Points, in no order, along strands that fork, close into loops and pass close to each other.
In the rows, zero is written as 128.
Points whose rows are less than 129 apart are linked; no others are. Some points are linked to none.
K923: [113 125 134 125 159 113 125 124 110 120 156 116 149  84  77 119 192 149
 154 187 126  63 124 144]
K277: [156 138  90 159 156 127  87 107 141 132 160 112 129 130  86 166 116  94
 107 117 127 174 159 175]
K276: [ 84 121 155 128 110 151 147 122 114 129 131 134  87  77 126 143 123  98
 110 164 103 111 183 150]
K40: [149 151  95 122 128 110 154 162 181 136  90 107 189 169 114 156 189 117
 194 202 166  73 108  60]
K161: [161 108 168 184  95 130 121  92 119 151  89  80  90 169 113 138 123 170
 166 100 119 181  90 145]
K26: [ 98  81 134 151 117 133 158 136 123 147  91  93 126 105  61 151 159 134
 109 197  83 160 142 146]
K160: [120 173 166 124 145  73  98  97 132 102 149 123 122 133 157 106 155 109
 108  88 103 175 141 143]
K410: [142 140  88 144 141 106  76 110  98 145 136  90 149 134 154 103 140 125
 143 160  71 155 159 151]
K781: [123 143 148 135 144  99 147 117 167  97 191 144 133 111 171  90 131 113
 118  69  75 180 133 123]
K825: [118 120 109 127 135  82 152 137  99 130  60 105 143 151 153  91 167 113
 175 166 145  74 142 150]
K567: [100  91 124 183 106 133 113 140 133 146  87 104 112 166 114 165 120  94
  99 134 134 160 121 151]
K999: [127 181 136 142 106 149 102 118 147  96 108 139 146 135 117 135 120 120
 135 163 130 109  50  93]
K638: [147 155 115 138  83  78 133 140 115 155 137 146 155 187 139 135 125 147
 122  54 166 104 115 130]
K908: [ 93 168 119 128 197 118  76 118 108 133  44 105 166 167 111 105 160 172
 120 138 149 154 145 107]
K482: [136 137 100 171 126 132 140 133 140 133 208 169 102  57 168 135 109 128
 117  98 122 153 150  87]
K552: [112  84  99 154 115 186 144 127 124 121 173 115 112 152  95 158 116 104
 168 173  46 180 159 111]
K13: [ 93 140  90 155 193 141 110 135  99 138  96 117 110 156 118 139 121 165
 140  89 128 150 103 145]
K362: [106 104 125 123 185 151  96 146 140 136 137 128 113 104 167 117 136 160
 110 130 114  58 103 110]
K492: [126 158  89 103 130  78 158 140 165 156 146 158 173 146 140  83 104 114
 136 156 111  94  91 101]
K117: [120 130 109 137 183 163  95 151 102 136 130 115  97 119 183 115  97 169
 137  83 143 116  97 142]
K363: [118 156 141 102 151 151 109 125 125  90  71 116 163 148 119 146 142 125
 158 163 165  94  90  96]
K899: [130 123 101 138 133 141  87 147 118 180  88 110 125  82  95 150 108 133
 152 210 100 103 125 106]
K850: [122 157  98 146 156 114  79 103 105 169  80  89 171 165 123  84 127 144
 142 148 103 173 170 132]
K201: [114 134 145  85 121 132 104 102  89 124 125  96 112 126 171 143  83 101
 119 110 172 116 176 165]
K280: [106  97 149  82 143 171 140 139 163  83 125 168 147 140 133 144 102  94
  70 114 149  67 105 111]
K968: [154 109 140 142  93 111 118 107 130 178 129  99  48 125 165 178 104 129
 138 136 143 169 138 106]
K396: [107 163 155  84 125 146 161 147  93 104  81 169 119 135 136  85 124 156
 143  93 109 139 126 143]
K684: [159 123 171 156 100 126 102 111 131 167 199  86  71 142 154 155  94 153
 122  88 168 165 153 112]
K984: [102 169 157 142 140 144  91 159  94 140 101 160 114 146 133 102 166 138
  75 133 111 129 171 129]
K284: [102 150 160 142 123 134 108 128  96 150 152 144  84 155 178 113 152 164
  89 112 122 103 177 116]
K695: [ 89 148 136 133 108 162 161 138 130 104 155 138  85  26 138 111 125 128
 138 184 118 127 181 115]
K942: [124 140 128  95 124  71 165 119 174 123 119 114 180 143  69 147 180 120
 177 207 115  66  92  63]
K665: [136 121 176 144  99 109 113 136 125 148 181 126  85 154 176 102 132 162
  95  65 164 108 145 111]
K637: [108 115 118 118 136  68 135 120  94 111  77  98 147 144 198 122 136 100
 146 106 128 112 125 182]
K192: [ 68  98  96 158 125 182 134 140 110  99 145 124 126 156 104 141 135 140
 117 174  41 148 165 121]
K459: [136 124 102 193 110 164 162 123 122 175 170 150  92 135 122 144 132 142
 127 123 121 119 101 146]
K496: [178 138  73 135 127  94 107 150 139 147  64 134 207 205 109 143 181 122
 171 187 172 120 105  84]
K451: [169 113 183 121  99 184 141 101 176 104 154 150 112  88 138 139 103  81
 120  64  95 132 143 135]
K762: [ 91  98 156  48 113 166 197 155 137 109 169 169 136  98 102 145  89 135
 125 156  89 127 133  92]
K391: [112 112 153 118 166  70 131  86 140 129  98  59 139 159 123 139 124 108
 141 158 147 147 114 137]
K78: [ 83 147  81 161 189 111 133 123  91 122  39 120 141 147 104 125 180 177
 133 134 111 145 125 131]
K32: [ 60 107 117 170 134 168 141 103 109 135 104 101 130 136  57 151 143 130
 103 179  69 144 189 120]
K768: [119 180 126 138 129 122  87 112 134 105 161 130 140 156 100 152 119  97
 108  75 103 198 148 154]
K873: [146 121 132 119 143 130 101 176 138 132 159 159 108 115 186  95 144 157
 122 153 165  90  81  95]
K939: [178 109 137 154 108 105 122  75 167 120 180 132  78  71 185 180 105 156
 128  40 137 160 157  95]
K619: [127 121 119 119  99 127 167 145 123  72 153 139  95  99 142 154  88 103
  98 109 167 197 108 149]
K986: [136 146 154 119 110 194 126 116 106 141  97 150  94  92 113 128 103 126
 144 152 125  87 160 121]
K299: [114 171 130 134 140 161 118  93 114 166  84 139 120  97  79 142  97 159
 155 187 102  83 122 111]
K613: [131 104 140 115 131  77 140 113 113 124  74  64 135 163 144 129  92 130
 166 102 133 147 107 166]
K610: [147 146 116 111 100 137 124 177  83 161  52 156 140 156 137 108 112 142
 149  83 100 125 133 152]
K268: [116 133  89 165 125 140 151 119 135 147 193 171 121 114 117 123 127 130
 108 131  97 123 157 117]
K18: [122 154 119 130  62 165 178 129  95  90 179 164  91  61 160 115 102 130
 111 158 137 177 188  97]
K735: [147 123 107 118  88 129 153 145 117 149 131 160 125 142 110 131  94 131
 117  33 215 119 123 159]
K705: [142 109 150 195 122  93  97  83 142 122 114  81 127 162 118 135 177 146
 138  86  79 196  98 147]
K509: [131 117 151 146  83 186  92 119 138 107 186 125 150 112 170 112  60 137
 105  48 151 102 142 111]
K239: [203 157 141 128  79  96 118 138 147 179 122 120 150 175 131  67 146 119
 175 135 136 121  90 111]
K830: [147 113 121 109 126 128 122 147 134 155 160 135 115 120 106 160 100 136
  85  12 173 125 174 152]
K975: [165  88 180 138  98 150 129 116 157 147 171 112 125 114 143 131 111 111
 136  14  95 137 177 149]
K997: [ 88 106 122 114 135 113 165 152 113 156  76  99 174 130  41 118 180 142
 141 200 107 141 134  95]
K557: [123 138 111 102  95 146 199 133 128  68 174 162 133  59 136 132  61 126
 109 124 160 173 141 120]
K978: [157 163 100 115 113 124 106 154 131 113 150 162 108  83 191 133  86 149
 110 146 167 123  80  99]
K840: [123 140 105 106 123 113 153 143 110 126 105 155 143 132 148 101 153 101
 142 148 165  43 150 144]
K327: [118 150 144 122 158 135 161 140 188  92 193 153 126 116 115  65 135 114
 107 110  93 160 101 144]
K16: [ 95  81 124 117 100 105 209 122 120 126 126 121 128 133 116 169 105 110
 130 121  98 144  99 152]
K81: [162 124 136  74 149 126  69 137  94 132  92 128 123 104 119 162 140 108
 122 169 149 132 159 155]
K461: [217 116 102 137 129 110 141 134 156 167 119 133 123 158 123 121 159 137
 191 133 169 108  89 115]
K14: [124 125 133 106 160 113 149 113 151 111 157 115 143  97  91 113 130 136
 160 171 133 101  94 144]
K936: [131 164 156  50 150 149 162 156 131  58  84 169 140 148  92 137 146 124
 172 150 168  97 109 104]
K140: [185  68 145 116 155 136 101 113 132 131 153 110 127 172 134 133 154 142
 159  64 127 111  99 177]
K819: [ 81 153 113 113 126 118 150 134  80 108 139 144 158  89 132 104 155 143
 144 185 145  31 151 139]
K445: [160  91 157 174 154  94 133  97 163 122  70  99 133 143 114 123 186 121
 129 109 111 150  76 142]
K946: [130 164 146  75 151 153 141 151 104  90 110 185 116 123 116 121 124 137
 143 112 186 128 120 138]
K802: [140 151 121 118  87  60 119 136 156 147 134 119 165 172 148  71 131  98
 127 160 126 125  89  99]
K749: [162 126 133 139  54 165  92 148 148 121 161 128 131  80 197  99  62 145
 130  59 117 133 121  98]
K96: [162 108 108 128 110 110 151  79 157 106 197 145  90  62 195 142 115 138
 119  90 114 159 197  98]
K207: [117  86 145 114 107 157 106 122 134 116 147  94 146 142 171 121  65 103
 105  92 165  92 133 150]
K981: [101  89  95 133 110 103 188 113 109 107 181 103 109 101 157 143  83 120
 129 138 124 168 117 164]
K61: [112 140 119  92 129 152 184 139 124 122 184 184 114 130 103 141 111 153
 114 165  89 126 116  94]
K373: [153 176 116 108  83  69 114 144  96 149  72 154 157 166 153 112 158 140
 119  92 132  96 139 134]
K658: [110 146  95 155 160 118 120 131 156 110  89 155 141  81 105 131 131  98
 102  97  74 129 114 175]
K797: [113  86 176  49 164 153 157 134 130  96 161 134 125  98 132 136  94 121
  99 133 144 105 131 118]
K116: [158 176 122 130 108 116  96 123 131 118 127 163 121  75 161 150 121 107
 126 150 102 121  82 117]
K672: [161 103 150 115 148 129 124 114 146 141 167 134 127 135 117 123 117 142
 139  32 124 135 143 173]
K438: [136 142 123 118 175 129 178 126 148 100 193 160 121  84 101  91 139 156
 143 141 147 166  87 137]
K957: [142 116 154 141 179  96 148 102 165 124 103  86 131 119  72 115 155 117
 166 167 133 152  99 125]
K319: [118 115 129 162 163 174 105 131 169 125 160 107  92  92  92 136 109  96
 104 148 150 150 148 154]
K816: [116  98 143 178 111 147  57 124 124 157  79  86 147 179 123 124 140 109
  87 146 107 168 105 116]
K357: [ 80 128 108 141 133 118 160 157 106 121 123 117 106 122 134 134 161 143
 101 173 150 131  97 140]
K313: [101 124 146  53 160 117  95 117  74 137  76 105 123 132 152 138 106 133
 111 149 141 112 162 134]
K155: [197  76 128  81 145 104  93 119 134 136 133 136 161 189 138 157 168 115
 154 100 129  75 120 159]
K195: [132 121 173 154 132 166  59 137 114 128  70 126 138 176 113 119 185 125
  76 141 117 148 149 134]
K352: [126 112 132 119 110 171 122 136 144 114 147 154 168 161 139 126 109  96
  73  83 192  58 114 128]
K264: [103 121 101 107 125  64 170 132 136 154 126 108 182 131  56 106 159 124
 155 216 134 120 109  87]
K76: [ 95 126 126 181 122 180 104 167 143 129 116 137  99 111  89 154 129  81
  74 156 123 170 131 131]
K128: [168 124  85 137 132 111 107 129 122 155 104 135 141 177  94 136 162 122
 133 162 164 117 122 130]

How many points has the smallest loop of links through each point below? Write none if it is on no loop.
K128 => none
K613 => 9
K984 => none

A tip is a point with one link. Name the tips that can be reached along the links from each point below, in the order of the rows.
K192 => K552, K492
K830 => K410, K451, K155
K195 => K161, K968
K482 => K459, K939, K81, K749
K986 => K899, K16
